A landscape with many valleys, sampled at points; each row gives a point and its height.
From any point a ball rolls to the lowest of the 5 points nearest to it. It stops when none of these is lower. Distance is the straight distance between rows; heights are no part of it.
kabed: [ 19  13   1   8  -7   3   2 -33   9   1   5  11  -2  -9   4   1  -9 -23
 -23  -1  -7  -5  -6  19 -17   1 -11   2 -14  -9  15   9   1  -9   6  25
  24 -14  18   0  -4  27 -14  -2   1  16]  height 369
guvoz: [ -4   4 -18 -16  12   3   6 -19   2 -13  -3   8  21  -3 -21   4  14  -4
  -9  -8   5  20 -43 -14  -3  20  29 -13  25 -14 -10  10 -16 -19  16   3
   8 -15  22 -20 -10  10 -12  -1  19   4]  height 343
Dezi: [-18  14  -9  -7   2   9  18  30  -6   7  -1 -22   2   3 -36   1   2  51
   5   8  15   7  -2 -19  19 -11   6  16  23  -3 -41  -3   4  -1   6 -14
 -29  16 -20  16  17 -39   8  -1   7  -7]  height 143
lar: [  2  -5  15 -15  -4  -5  -7 -11   3  -9  19  -5  -4  18   8 -18   2 -17
   1   4   2  -6   1  -5   4   8  -8 -13 -10  -4  11   2   0  12  -7   7
  13   6   2  16  -8 -23   8   3 -13   0]  height 213
Zamel: [  2   6  14 -16   0  12  -2 -22  26   3   6 -12  -5   7   3  25 -18 -14
  -3   4  -9   7  -8  12  -9   7  -2  11  -8 -17  22  -7   9 -14   6  14
  23   2  17  18  -1  18 -11   1 -21  14]  height 505
kamir: [ -9 -19  19  15 -23   0 -10  16   0  -5  10  10   3  19  17 -32  -3  -5
  18  -3   0  -8  39   2  -5   2  -6   0 -35  34  -2   7 -16  26 -21 -18
  -6   1 -29  13  -5   8  22  -7 -12  -9]  height 433
ges: [-21  -9  16 -14  26  21   8  13   3  52 -21  -7  -6  12  10  19 -20 -45
  -9   2 -36 -15  32  28  10 -38  10   0 -34  23  47 -14  41  10 -28 -34
   8 -11  20  10  -9  36 -43  -6   2  -4]  height 260
mus: [-40 -13  -7 -24   2 -22   3   5  10   6   7 -31  17  30 -14 -20  -8  35
  34  27  17 -18  22 -12   6  10  -1  15  10  11 -20   4  -8  14 -14 -21
 -17  26 -16  22   0 -40  16  -6  -5 -15]  height 96
Koli: [ 28   3   2  28 -18   6 -10 -25 -41  -8   2   9 -24 -23  13  -4  10 -29
  -4 -13 -13 -14   8  20 -11 -15 -10  -3 -22  13  31   8 -12  25   1  25
  10 -17  -1 -11   6  28 -11  -9  12   5]  height 179
gitor: [ -4 -13  29  26  -8  -3 -11  13  -5   2  -6  10  -3  20  25 -27 -10 -18
   6   1  -3  -3  33  -3 -15   0 -10  11 -20  28  20   2  -5  22 -34 -18
 -21   5 -23   9  -2  20  33   4 -17   2]  height 524
meni: [ 24  -9  26  16  -3  17 -11  -1 -14  -3  -7  13 -13   5  23  -7 -12 -22
  -3 -20 -11  -9  24   2  -7 -12  -5  15 -35  15  22   0   4  16  -2   6
   2  11  -2  11 -12  19   6  -3 -21   7]  height 288
Savav: [ 20  20 -24  13   4   0   3 -21   0   3   7  18  -7 -23  -8   6 -12 -24
 -28  -6 -16   3  -3  30 -12   3 -14  -1 -19  -1  25  12   6 -13  26  25
  19 -21  21  -4   5  46 -21   3   9  11]  height 334
koze: [ 26   4 -23  30 -13 -12  -6  -5 -19  -6  16  33  -5 -21  12  -2  21 -11
  -6   4 -10 -12 -13  23   9  -1 -16 -21   4  -2   6  10 -10  -5  14  32
   2 -27  -9 -26  -6  -3  -8  -2  24   8]  height 302
Fisu: [ 13  -1  -4   8  -9   0  -2  -3 -15 -13   4  -9   2 -12  -2   4  25   6
  14  10   8   0 -21  -2  12   8  -3 -37  13 -19  -8  -6   1  -5   6   6
   1 -13  -6  -3  -2 -16  -4  11  14   2]  height 58
tene: [ 13  16 -36  -3  13  16  13  -7   2 -11  -2  19  -9  -8  -8  16 -16 -30
 -34 -12 -22  15 -14  44 -13   1   6   7 -19  -1  13  -2  15 -10  47  11
  20 -28  28 -29   1  39 -36  -2  16   5]  height 446
Das: [  6   0  29   7  22   3 -12  13  15  19 -11  10  -9  22  11   5 -14 -21
  -2  -4 -11  -9  32   0  -4 -25   4  24  -7  30  29  -2  22   1 -26 -15
   0  17   9  27  -3  32 -14  -4 -12  13]  height 282
vunu: [ 30  -6  20  17 -16  18  -9 -10 -16  10 -14  -3 -23  -6  27   8  -2 -23
  -1 -26 -10  -6  31   6  -5 -20  -1  16 -28  19  31   8  23  12  -3  11
   5  -2   5   2  -6  29  -4  -7 -21   3]  height 257
Miler: [ 10   5 -12 -17   8  13  11 -18  16 -12  -1  24  14  -2 -21   0 -10 -12
 -18  -5 -15  17 -27  13 -27  12  11  -3  -2  -2   4   0  -3 -23  33  16
  12 -21  22  -8  -7  33 -31   4  13  12]  height 480
fam: [ 47   1 -46  32 -11  -5  -5 -13 -43 -19   9  46   0 -21  30  10  19  -8
  -8 -17 -17  10 -11  26  10  -1 -11 -26   3  -2   0  15  -4 -11  64  43
   0 -35  -3 -45  -9   1 -12   2   7  -2]  height 68
fura: [-18   9  -9   1   7   0  11  34  -6   0  16 -19   1   3 -40 -24  -2  49
  14  25  19  -8  29  -5   1  -7   8  35  30   7 -45  21   9  -4   0 -11
 -19  24 -26  34  14 -26  31  -9   0  -1]  height 147
kob: [  4   7 -28  13 -12  14   7  20  -2  -7  -3 -25 -10 -26 -27  16   1  35
   7 -11  20   9 -19  -3   1  -1  -5  13  25 -14 -42  13   0  -5  21  22
 -22  13 -25 -17   9 -31  12   0  -1 -21]  height 181
nuf: [-16   4  19  -2  19  18  -5  10  17  32 -15   5  -4  24   3  23 -19 -22
 -10  -6 -26  -9  23  12  -2 -30   3  20 -13  27  34 -10  26  -4 -23 -25
   6  13  23  24 -12  40 -31 -12 -10  13]  height 134
poba: [-41 -20  16  -8  -9 -13  13  27   4   7 -14 -14  21  26  -5 -27  -9  21
  44  30  12 -13  29 -15  -5   9 -14  -1 -14  27 -21   2 -22  19  -7 -33
  -5  34 -14  22  14 -23  28   0 -10 -13]  height 154
zotaz: [  2   3 -33   0   6  -4 -12  -5 -14 -13  -5  12  15 -20   7  13  18  11
 -12 -14  -1  27 -44 -20  15  11   8 -23  29 -22 -23  10 -12 -16  16  10
  -8 -11   6 -31 -10 -12  -4   4   6  -6]  height 349
riv: [ 31   0  12  21  -5  23  -1 -21 -37  14 -23  -1 -25 -18  15  17  -4 -20
  -3 -14 -19  -9  32  21 -12 -30   8  21 -38  34  42  12  23  -2 -11  13
   2 -11  -6  -4  -3  42 -20 -11 -14   0]  height 293
besab: [ -2 -10  10  10 -18   5  -6  10 -20 -13  13   7 -10   4  11 -19  15  -9
   2  -8  -8  -9  25   7   5  -6 -12  -1 -20  17   2   6 -10  24 -12   2
   1  -9  -6  11  -1  -1  12 -12 -12  -6]  height 209
gub: [  0  -4  -5  -5   9  14   0  -1   6  45 -34   1  -6 -18  20  32 -12 -32
  -2 -10 -30  -6  22  27  -2 -36  -4  19 -31   9  37  -1  18  -4  -4  -6
   9  -4  18 -13   0  40 -39 -15   6   2]  height 414
zun: [  7   0 -16  -6   5   1  12 -25  27  -4   3   9  11   2 -18   9 -14 -16
 -17   5  -2  19 -19  19 -28  12   8   5 -25 -15   4   4   8 -24  17  13
  16 -15  22  -6  -7  38 -31   1   9  11]  height 474
pap: [ 10   0  -5 -19   3  -1   7 -32  19  -5   4   4  15  -1 -14   2  16  -4
  -3   7  13  16 -31  -3 -16  18  19 -25  10 -17  -6 -15  -5 -23  16   4
   4 -15  15  -8  -7  15 -10   4  13   9]  height 312
tes: [ 12   5   0  -4 -11  -2   3 -28  10 -13  11   5  14  -7  -6   1  13  -9
   0   4   5  11 -27  10 -14   3   1 -23   0 -13   5   1   2 -12  11  14
   9 -22  13   3  -7  18 -20   7  20  13]  height 373
vesov: [ 19   8 -26   6  -6  -3  -6 -15  -7 -14  -1  31  10 -19  11   1  20  -3
  -6   4  -1   9 -29   9   5  14   1 -30  13  -2  -4   6  -4  -6  20  16
   2 -20   7 -23 -11   2 -10  12  21   2]  height 460
rotat: [-30 -20  28  -7  -7 -10   3  15  22  -3  -9   2  24  28  13 -26 -11  -6
  32  17  12  -3  25 -14 -19   4 -15   5  -8  24  -5 -11 -24  24 -19 -37
  -2  30  -8  16   3 -14  23   8 -21  -6]  height 66
tubaf: [  4   3  23  -5  20   4 -10   2  21   5   1   0  -1  22  12  -5 -14 -22
  -8   1  -8   5   7  -9  -3   0  -7  25   3  15  14 -11  10   2 -21  -6
  10  25  18  26  -2  12   6  -3 -26  16]  height 265
Tov: [  0  -7  31 -37  14  -1   5 -22  27  -4   2 -25  14  17 -16  -5   4  11
   6   1   9  23 -22 -21   0   7  18 -28  -4 -21  -7 -20   4 -13   5 -11
   0   3   2   4  -2 -11  -7  19  -3   9]  height 142
geraf: [  7   1  19  -1   6  23  -7  -6  13  27 -14   9 -11  10  18  18 -19 -25
 -15 -19 -13 -10  18   4  -4 -14  -6  27 -18  13  33  -7  16  -8  -9   1
  11  16  23  13  -1  31 -17 -13 -24   6]  height 280
Tad: [-30  -4  -8 -13  -1 -14   0  25  -3   4  10 -19  18   8 -18 -24  -3  33
  23  23  12 -25  33  -6  11   6  -7  20  11  18 -38  19  -8   9  -9 -17
  -9  23 -17  29   6 -24  25 -19   4 -16]  height 125
Teni: [ -5   4 -35  -4   2  -1   3  -9  28  18   2   8  -2 -12  -3  24 -19 -22
 -27   0 -17   6   5  32 -14  -1  -6  23 -25  -9  13   3  14 -17   8  11
  25 -10  24 -20   0  46 -36  -7  11   9]  height 538
tudi: [ -2 -13  30  16   6  -8 -19  14  12   7  -3  18   3  27  18 -25 -14 -17
   3   0   2  -9  39  -6 -19  -5   2  10 -15  27  21  -8  -3  15 -33 -18
  -7  14 -13  16  -2  18  21  11 -11  12]  height 551
Ladi: [ 24  -6 -45  16  -8  -5  -9  -3 -28 -18  -4  31   8 -25  15   4  13   8
  -9 -13  -5  10 -34   3  14  13   6 -23  18  -7 -22  22 -12 -12  37  30
 -10 -24  -7 -37 -16 -16 -11   4   2  -3]  height 368
zuku: [-27 -15  36 -24  20 -18   7   2  40   1  -8 -15  20  33   4 -22 -22  -3
  26  30  21   9   8 -26  -8   4  12  14  12   5  -4 -21  -6   8 -35 -32
  17  35  13  25   2 -21  29  16 -23   6]  height 357
Tevek: [  9  -8  27  24  -4   7 -15   6 -16   1   3  19 -14  23  28 -20  -7 -13
   0  -8  -9  -4  47   9  -1 -11   3  16 -39  29  28   8   6  22 -18  -5
  -9   2 -22  11 -11  27  22  -1 -14  -5]  height 367
nizu: [  6   8 -13  16 -10  11  14  36  -8  -4   6 -11 -13 -22 -17  -2  11  50
  13  -4  22  -4 -10   2  16  -2  -7   9  13 -14 -40   5  14 -14  12   7
 -20  14 -33   0   6 -38  25  -5  -2 -16]  height 171
sidu: [  7  -2  14  15  19  13  -1  16 -13  37 -19   3 -23   0  22  19 -15 -27
 -11 -10 -23 -20  32  19   0 -22   8  11 -20  32  49   4  34 -10 -23 -21
  -1  -4   9  12  -7  34 -33  -9 -13   7]  height 268
gosab: [ -6   5  -8 -21   8  -2   1 -17   6  -7  -2   0  18  -9 -14  15  17  12
   4  -1   3  13 -38 -19  -1  10  17 -27  30 -21 -15  -3 -17 -14   0  -2
   1   1  13 -19  -4  -4  -6   4  18   6]  height 207
bas: [ 25  24 -22   6  20  13   4 -17 -16 -15  -7  44   9 -10  -4  10   5 -19
 -16 -21 -14   9 -30  17 -10  10   2 -15   3  -3  11  14   4 -10  51  19
  12 -33  16 -26  -3  16 -29  -1  20   2]  height 356
Rig: [ 22  -3  22  23   5   8  -8  -4 -22  10  -9  26 -21  10  28   1 -11 -12
 -15 -14 -12  -7  42  18  -6 -10   9  20 -21  30  42   3  16   8 -26  -1
 -16 -12 -12  16  -7  41   8  -2  -5  -6]  height 271
gori: [  8   7   3  -3  -3   8  -6 -13   9  21 -12   2 -13  -7  20  21 -16 -24
 -10 -14 -21  -9  17  10  -2 -17  -6  23 -24   7  32  -1  15  -5  -4  13
  24   3  18   0   6  31 -20 -13 -12   5]  height 366
laba: [  6   7  -8  -5  -2   3   3 -22  19  18  -6   4  -9  -1   8  25 -26 -19
 -13  -4 -13   1   4  17 -18  -4 -10  25 -17 -14  29  -3  15 -18   5  16
  27  -3  27   4   4  27 -22  -1  -1   7]  height 442
Muv: [ -5  -2  -3  -4 -17  -2  -1  23 -15 -13  12 -14  -9   8   3 -11  19   6
   0  13 -10 -25   9   5  25   8 -13  -6  -3   5 -10   1  -5  11  -2  -3
   4  -3  -7   8   7 -34  18   1  -9 -11]  height 177
lura: [-27   2  -2 -28   4  -7   7  -6   7  -1  -3 -27   8 -13 -25  24  12  51
  -8 -12  19  14 -31 -36  18   2  14 -11  37 -41 -36 -19 -22 -10   4 -19
 -10  24  10 -20  19 -27   5   1  12  -4]  height 85
Livu: [ 23  -5  21  28 -13  14   0 -16 -35  -5  -2   6 -23  -3  20 -11   5 -18
  -2 -19  -3   2  33  14  -7 -13  -6   9 -31  32  35  10   4  19  -1   6
   4 -17 -12   1  -1  34   1 -10  -7   0]  height 221
vete: [-10  -2   3 -18  -4  -8   7  13  -4 -10  -1 -15  -4  -1 -14  -2  12  37
   3  15  15   0 -10 -17  17  -4   7 -26  10 -18 -34 -12   6   4   1 -12
 -16  -5 -11   9   0 -39   2  13  10 -10]  height 140
Guduv: [ 15  -7 -28  27 -24 -10  -3  18 -15  -4   8  17   0 -26   9   3  29   8
   5   7   6   1 -20  15  16   2  -3 -17  13  -7 -19  13  -2  -5  10  24
  -8 -11 -20 -24 -11 -27  -1   4  14  -8]  height 123
Modog: [-10 -10  18 -34  24  -8   0  -7  27   1  13 -20   9  16  -9 -15 -18   9
   7  12  23   7  -3 -21  13  18  13  -5   7  -7  -3  -4  11   6 -19 -20
  -5  20  -6  16  -7 -35  13  11  -8   3]  height 178
ran: [ -4  -3 -16   1 -17   4   5   8   1  -5  -7 -14   3 -20 -11  13  17  30
   7  -9  12  15 -29 -15  13  -5  10 -13  25 -24 -36   2  -8  -1   0   5
 -11  -5 -14 -18   3 -31   0   7   2 -13]  height 161
biko: [ -9  -1  27 -14  21   6  -6   6  37   7  -4   2  13  26   4  -1 -18 -26
  -2  16  -8   8   4 -17  -9   2  -2  28  12  12  13 -21   5   2 -37 -20
  13  34  21  35 -10   9   8   9 -19  24]  height 102
Dabob: [-20 -12  15 -41  28 -14   0   0  35   1   4 -26  20  25 -18 -13 -17  28
  18  20  32   8   2 -36  15  18  13  -2   6  -9  -8 -19   6   1 -20 -24
 -15  27 -10  16   0 -40  11  17  -5   1]  height 202
gor: [ 27   1  -6  18  -9  13  -3 -29 -10  17 -12  -1 -18 -24   5   7  -9 -30
  -7 -16 -14 -12  17  14 -16 -23  -9  20 -27  15  36   7   5  -2   1  22
   8  -8  22 -10   8  39 -19 -13   1   9]  height 272
tido: [ 22  -1 -18  30 -27 -14 -10   1 -28 -10  15  21  -9 -17  19   4  25  -6
  -5   8  -3 -16 -11  25   7   0 -12 -26   7   5   5  12 -10   2  -1  29
   7 -18  -9 -17 -11 -10   1  -4  21   2]  height 246
pupak: [ 26  33 -15  17   4  -5   3 -25 -25  -6   2  31 -12 -25   1   6 -10 -31
 -32 -12 -16  -5 -16  27  -8   4 -12 -13  -7   5  29  13   4  -7  33  27
  10 -34   6 -18   9  32 -29  -8  13   9]  height 103
lukar: [ 34  12 -22  35  -6 -14 -12  -9 -37  -8  11  38 -18 -22  12  -4  21 -23
 -15  -2 -20 -11  -4  18   4  11 -25 -27  -9   9  17  20 -10  -5  22  34
   4 -35  -4 -23  -5   9  -6 -16  21  12]  height 348
mirad: [  3  -1   2   9 -17  -5   2  11 -20 -13  16   0 -17  -2  16  -9  24  -7
   6   6 -13 -28   8  14  18  -6 -15  -7  -8  -9   2  -2  -6  11   0  10
   2 -12  -7   8   4 -26  14  -5   3  -8]  height 217
dedoz: [ 20   7   1   7 -14  11  -2 -27   2   9   1   1  -7 -10  10   4 -12 -25
 -12 -10 -10  -8   7  10 -20 -10 -18  20 -18   2  34  -3   2 -10   3  24
  25  -8  21  -3  10  26 -11  -3 -11   7]  height 350
Bera: [-16   4 -13  -7  -4   5  10  27  -9  -1  14 -22  -1   2 -21  -9   1  34
  13  16  19  -5   4 -11  19  -3   7  10  15   1 -39   6   7   2  -9  -9
 -26  13 -20  22   5 -49  15  -3  -3 -14]  height 137
sobu: [ -4   0 -22   6   0  -2   6 -13  16  34 -13  -3   3 -19  12  25 -19 -30
 -22  -7 -27 -12  22  23  -9 -17  -3  28 -27   3  34  -1  22 -15   3  18
  20  -9  27 -16  -3  51 -34 -14   0   4]  height 516
Ner: [-22 -11  -5 -18  -7 -16   3  15   1  -3  21 -14   7  18 -15 -21   3  15
  20  16  10 -18  17 -10  18   0  -5   4   8   7 -19   2  -6   7 -13 -10
 -10   3 -11  21  -2 -42  19   0  -6 -13]  height 127
subud: [-26  -2  -6 -12   8  21   7  25   6   5  -1 -24  -3  -4 -31  14  -4  44
  -3  -4  23   8 -10 -26  17  -5   0  14  23 -21 -41  -7 -12   8   0  -9
 -37  21 -16   6  22 -40   8   5  11 -11]  height 162
favi: [-35 -20  33  -4 -13 -22   9  34   1   6  -9 -14  13  14   5 -34  -9  20
  45  18   1 -22  43  -1 -13   6 -11  -2 -19  27 -26   5 -15  17 -10 -37
  -5  30 -25  22   9 -16  29  -6 -12 -19]  height 206
Rabi: [-22   3 -22 -14  18 -22   0  -9   3  -1   8  -9  15 -13  -8   6  16  34
 -17 -11  10   6 -54 -28  10  12  10 -13  39 -44 -30  -1 -25 -20   5 -11
  -4  19   5 -40  -1 -12   7  -2  15  -1]  height 276
sabim: [-12  -4 -32   4  -6 -11  -1  12   1  -4  -9 -19   1 -36 -19  20   5  37
   6 -12  17  13 -37 -25  11  -1   1  -2  32 -23 -48   2 -14  -7   9   3
 -17   1 -13 -32   7 -21   6   3   9 -15]  height 176
puz: [ -4  -6  22 -22  14  -9  -5   1  22  -7  10 -10  14  23  -1 -24 -23  -9
   9   7   7   7   7 -21   9  15  -2   0   6   3   4  -8   1   5 -21  -9
   5  16   7  28  -5 -26  16   8 -17  11]  height 136
mesit: [ 15  24 -41 -13  13  25  25  -8  -7 -27   2  25  -8  -8 -15  23   8 -41
 -20 -33 -14  18 -27  30 -20  12  15  12  -9  -8   5   0  16 -11  62   7
  18 -29  24 -35  10  21 -27 -14  18  -8]  height 441
tup: [  7  17 -37   4   9  -1   2 -17   6  12  -2   9  -3 -14  -4  11 -20 -26
 -26  -9 -19   1  10  31  -7  -3   4  19 -27  -2  24   5  16 -21  20  19
  27 -26  24 -13   1  58 -34  -7  15   3]  height 452
bul: [ 19  11  27  19   6  -9  -2  -1 -43   9 -15   8 -38  -2  34  16 -12 -27
   5 -10 -27 -14  52  36  -1  -5  14  38 -29  49  53  22  28  -7 -25  -5
  -2 -21  -3   5 -16  37   0  -6  -7 -10]  height 331
sase: [ 21  16  -6  11   2  -2  -2 -24  -6  -8  13  29  -1  -8  -4   3   2 -17
 -15   4  -7  -1 -16  21  -4  18  -5 -20   2   1  16   3  -8  -5  13  23
  16 -27   8   2  -5  27 -15   3  19  10]  height 392
lem: [ 14   7   8   1 -15   2  -1 -31  12  -4  18  -2   2   4  -1  -2  10 -13
  -4   9  -1  -6 -14  10 -15  12  -3 -16   4 -25  18  -9   2 -10   5   6
  11 -14  14  10   1   4  -7   8   2   1]  height 266
setu: [-43 -17  51  -4   1 -24   7  23  28   1 -21  -9  20  38   8 -24 -27  -1
  28  29  11   4  27 -24 -11   2  -6   7  -2  20  -3 -25 -11  19 -26 -32
  -5  37  -2  37   2 -14  31  13 -18   3]  height 281
vugaf: [ 12  -2 -42  19 -17  -5  -5  21 -11  -7  -5  -7  -1 -33  -9   8  10  21
  -2 -12   4  15 -28  -7  14   2   0  -7  17  -7 -32  18 -12 -13  18  28
 -11 -12 -13 -39  -3 -22  -6   9  -1 -20]  height 200
Mot: [ -3  -1  25 -28  14 -13   2  -8  16  -4  16  -7   2  26  -4 -16  -8 -13
  -3   9   5  -2  -5 -12   8   8  -4  -6   2 -11   6  -8   4   2 -11  -1
   4   6   0  13 -11 -20   9   7 -15  10]  height 182
Mub: [-19 -16  42  -2  10  -8  -6  19  24  -2 -13  -3  25  33  10 -15 -13 -10
  20  21  10   9  19 -19 -14  -1  -5   8   1  22   7 -19  -9  22 -28 -37
  -6  33   7  29   5   1  32  20 -11   5]  height 353
gosus: [-28  -5  -5 -14  17  -2  -3   6   8   9   0 -30  -4 -13 -25  24  -2  47
  -7  -8  24   2 -34 -27  10  -4   1   9  41 -42 -44 -14 -33  -3   8 -14
  -9  21  -6 -25  22 -32  11  -3  14  -8]  height 172
vef: [  5  -1 -35  17 -19  -5  -7  13   3 -11  -9 -15  -2 -27 -15  11   8  23
  -2 -13  12  14 -32  -5  12   7   2  -3  23 -20 -39  11 -13  -2  12  13
 -19  -4 -19 -33   1 -23   5  14  -4 -18]  height 180
Nal: [-12   5 -10   0  -6  11   6  24   1   1 -10 -23  -2 -17 -13  18   5  50
   9  -2  19  15 -18 -18  19  -7  -2  -2  26 -19 -43  -4  -3   7   3 -11
 -27  10 -19  -2  14 -38   8   2   5  -7]  height 155
nini: [-28 -16  43  13 -11 -21  -8  24  16   4 -17  -3   2  24  25 -28 -15   7
  27  24  -2   0  47   3 -21   6  -7  -3 -28  16   1  -3  -6  19 -26 -27
  -3  14 -22  22  10  10  42   0  -8  -5]  height 461
Vegof: [-10  -3  11 -38  10  -2   0 -13  13   7  -1 -28  17   4 -17   7  14  33
   7  -2  13  10 -27 -36   8  -2  25 -28  19 -34 -28 -18  -7  -4   3 -16
  -8  11   1  -9  -4 -22  -5   5   7  -1]  height 146
Dol: [ -9  -6  14 -27   1  -5   7 -11  11 -12   4 -20  13  10 -11  -2   9  17
   9   8  17   7 -22 -20  11   4  12 -33   8 -25 -12 -14  -5  -7  -3  -4
  -4  -7   6  -6   0 -22  -5  14   6  -3]  height 124
fifor: [ 16  -3 -18  23 -27  -8   0  17  -4  -6   0  -7  -7 -22  -5  12  18  30
  15  14  13   2 -21  -1  14  -8  -5 -18  17 -14 -29   8   7  -6   3   8
 -11  -4 -20 -21   7 -33   5   7   9 -19]  height 133
Rep: [ 15   2  12  20 -22   8   2 -14 -21  -6  14   6 -17  -3  13 -10  18 -12
  -8 -14  -8 -16   7  12  -9 -10 -17  -8 -11   3  27   2  -4  20  -2  14
  11  -8  -2   2   1   9   7  -9  -3   1]  height 100
gis: [-31  -7   4 -37  14   6   1   7   7   2   6 -34  14  14 -26   7  -3  52
  -4   0  27  11  -3 -39  21   2  13  -9  18 -16 -36 -18   0   6  -3 -24
 -26  15 -10   9   7 -35  -5  10   7  -5]  height 188
Sem: [ 10  -5  18   3  -7   2  -7  -9 -12  -6  14  -6  -9   9  15 -21  13 -23
  -2  -8  -9 -11  11  -2   1   3 -15  -5 -13   0  14   1  -6  14  -6  19
   9  -1   2  19  -6  -5   9   0 -22   4]  height 203
gep: [ -7   3  -3  -3 -21   2  16  17 -11  -7  12 -15 -10  -2 -10  -1  17  22
   7  21   2 -14  -3  -7  21  -6   5 -16  14  -8 -28  -6   5   3 -10  -3
 -10  -4 -16   7  -2 -42   9  10  -4 -14]  height 149
zesek: [ 27   4 -42  16  -6  -1  -1   0 -32 -21   1  41  10 -14  23  14  11  -8
  -6 -24  -7  12 -22  10  14  12  -6 -20  14  -4  -4  12  -2  -8  42  25
   0 -36   5 -39 -16   2 -17   0   8   5]  height 347
Lufif: [ -4  19  -8  11   4  14  22  39  -1   3  10 -13  -7  -1 -40  -7  -8  62
   6   9  26   6  -4  -2   7   0  -2  28  30   2 -47  17  -2  -2  -2  -9
 -27  27 -35  23  17 -34  33  -3   6  -2]  height 158
Mogi: [  4   2 -37 -16  30   1   6 -12  -5 -16  -2   9  15  -2   7   3  22  -2
 -18 -17   2  13 -51 -12   2  21  31 -23  30 -29  -9  12  -9 -26  28   8
   9   1  17 -43  -5  -8  -4 -15  15  11]  height 435
zesi: [-13 -11  30 -18  12 -14  -1   4  25  -9  -2 -11  17  27  13 -23 -20 -15
  15  24  17   3  15 -17  -5  10  -8  14   6  15   2 -13  -9  27 -31 -23
   2  28   3  14   0 -25  25  18 -29  12]  height 252
Ruda: [  7   1  22  24   7  -5 -18   1 -14   9 -15  19 -16  16  25  -9  -5 -13
  -5   0 -10  -5  39  10 -16  -3  17  18 -22  40  32   0  10   6 -37 -12
  -8   2 -11  13  -9  38  17  -7  -6   5]  height 394
Tefir: [ -9   6  31   8  19   0 -11   7  15  12 -11   7  -3  27  13  -5 -16 -25
  -4   5  -3  -3  30  -9 -18 -18   3  22   3  28  25 -21  11  14 -34 -24
   4  20   2  24  -9  32   2   4 -18  14]  height 395
Zivav: [ 11   1  -5   8 -22  -9   4   0  -8  -5  16  -3  -8  -4  -3  -1  15  -7
  15  16   1 -13 -16   9   2  -3  -7 -28  -1 -14   1  -3   0   3  -1   8
   9 -26  -7   3   4 -11  -2   1  10   1]  height 148
Vab: [ 12   6   2 -14  -4  -4   7 -28  23  -6   5   1  11   0 -11   2   2  -5
   1   7  -3  10 -23   5 -22  14   0 -19  -3 -19  10  -5   5 -12  17  14
  13 -17  12   8  -2  12 -16  11   7  12]  height 344
Vum: [-10  -9  22  -9   1  -9  -1   2  24  -3   4   0   9  31   4 -26 -17 -12
  15  13   2   4  12 -20   2   5  -3  13   2  20  11 -16 -10  20 -34 -21
   6  25   0  14  -1 -13  18   6 -20   6]  height 256
Lak: [ 12  -1  14  -1 -15   0  -5 -23  -6  -7  14   2  -7   0  15  -4   7 -22
  -5  -1  -8 -11  -1  12  -4   7 -19  -7  -9 -10  24  -4  -3   1  10   8
  12  -3  18  15   2   5   0   1  -5   1]  height 216
kezo: [-13   4 -17 -19  15  -2  -5 -14  -3 -10  -6  -3  20 -13 -11   4  21  11
 -12 -11   9  11 -44 -30  -6  12  27 -25  25 -28 -21   1 -19 -22   9  -6
   4   2   9 -25  -4   3  -2  -5  21   0]  height 285
sab: [ 11  -2  -5  21 -26 -14  -8  -8 -23 -12  12  12 -16 -11   8   0  22 -13
   1   6  -5 -20  -5  19   8   5 -22 -28  -1  -2  10   3  -7   7  -5  19
  12 -28  -6  -7   3  -3  -4  -2  14  -2]  height 219
gulek: [-15   4  -1 -11  -9   5  -3  12  -3  -1  -5 -18  -1 -13 -17  18  18  33
   6   7  18   8 -19 -23  21  -5   6 -18  22 -29 -35 -23  -3   7   4  -9
 -19   3 -10  -7   8 -36   3   7   5 -14]  height 150
mubi: [ -7   9   6 -10  13  16  -3   1  21  37 -17   4   1   4  16  29 -17 -24
  -6 -11 -18  -6  15  15  -2 -18 -14  22  -9   0  31 -11  27  -5  -5   2
  20  12  27  12   0  41 -35 -10 -10   1]  height 289
lup: [-13 -11  -2  -6 -12  -8   2  26  -7  -8  19  -6   9  11  -9 -32  12  -3
  11   7  -2 -19  29  -7  12   8  -6   4 -16  16 -17   7  -9  18 -12 -10
  -4   4 -11  17  -3 -26  20  -6  -9 -16]  height 175
gafu: [-19 -15  35  26  -6 -14 -16   9  -2   5 -13  10 -11  21  22 -15 -15  -9
  15  10   0   3  51   9 -21   2  10  17 -24  27  26   0  -6  18 -37 -25
 -11  17 -26  22   1  29  35   5  -6  -3]  height 647
dotup: [-16   2 -24  -9   9  -8  -3  -5  -5  -5   0 -15  13 -20  -9  19  18  25
  -9 -10  10  15 -41 -30   7   2  17 -18  28 -27 -26  -7 -18  -8  -3  -8
  -6   4   1 -36   3 -15   5   1   9  -8]  height 226
Vuta: [ -8  15  -5  10   4  27  10  20   8  -7   0 -22 -13 -18 -38   0   4  57
  15 -26  28  15 -14 -14 -11   5 -17  28  36 -14 -42  23 -18   3  29  17
 -23  17 -26  -3  29 -41  27 -15   6  -7]  height 192
vika: [ 10  13 -27 -16  28  16   6 -16 -10 -28  -5  25   7  -7  -7  13  14 -23
 -16 -20 -12  17 -38   4  -7  26  21 -13  14 -11   0   9   1 -27  54  10
  15 -26  31 -24   2  25 -21 -12  24  11]  height 456
linir: [-25  -8  -5 -17  12  -4   3  21   2   2  13 -24   4   7 -33 -13  -3  36
  11  23  22  -5  13 -16  24   5   5   6  20  -8 -26  -3   1  11 -13 -18
 -20   8 -16  22   0 -45   8   6  -1   1]  height 126

Call two points neighbours if one is among the 5 nearest of the other. Go from one point of each pair to the other, from neighbour to neighbour, staying as low as possible. Name the highest point that can't be avoided.
pupak / rotat: lukar
mus / puz: Modog
rotat / Guduv: poba
biko / fam: koze
lura / Rep: besab
Guduv / lura: Vegof
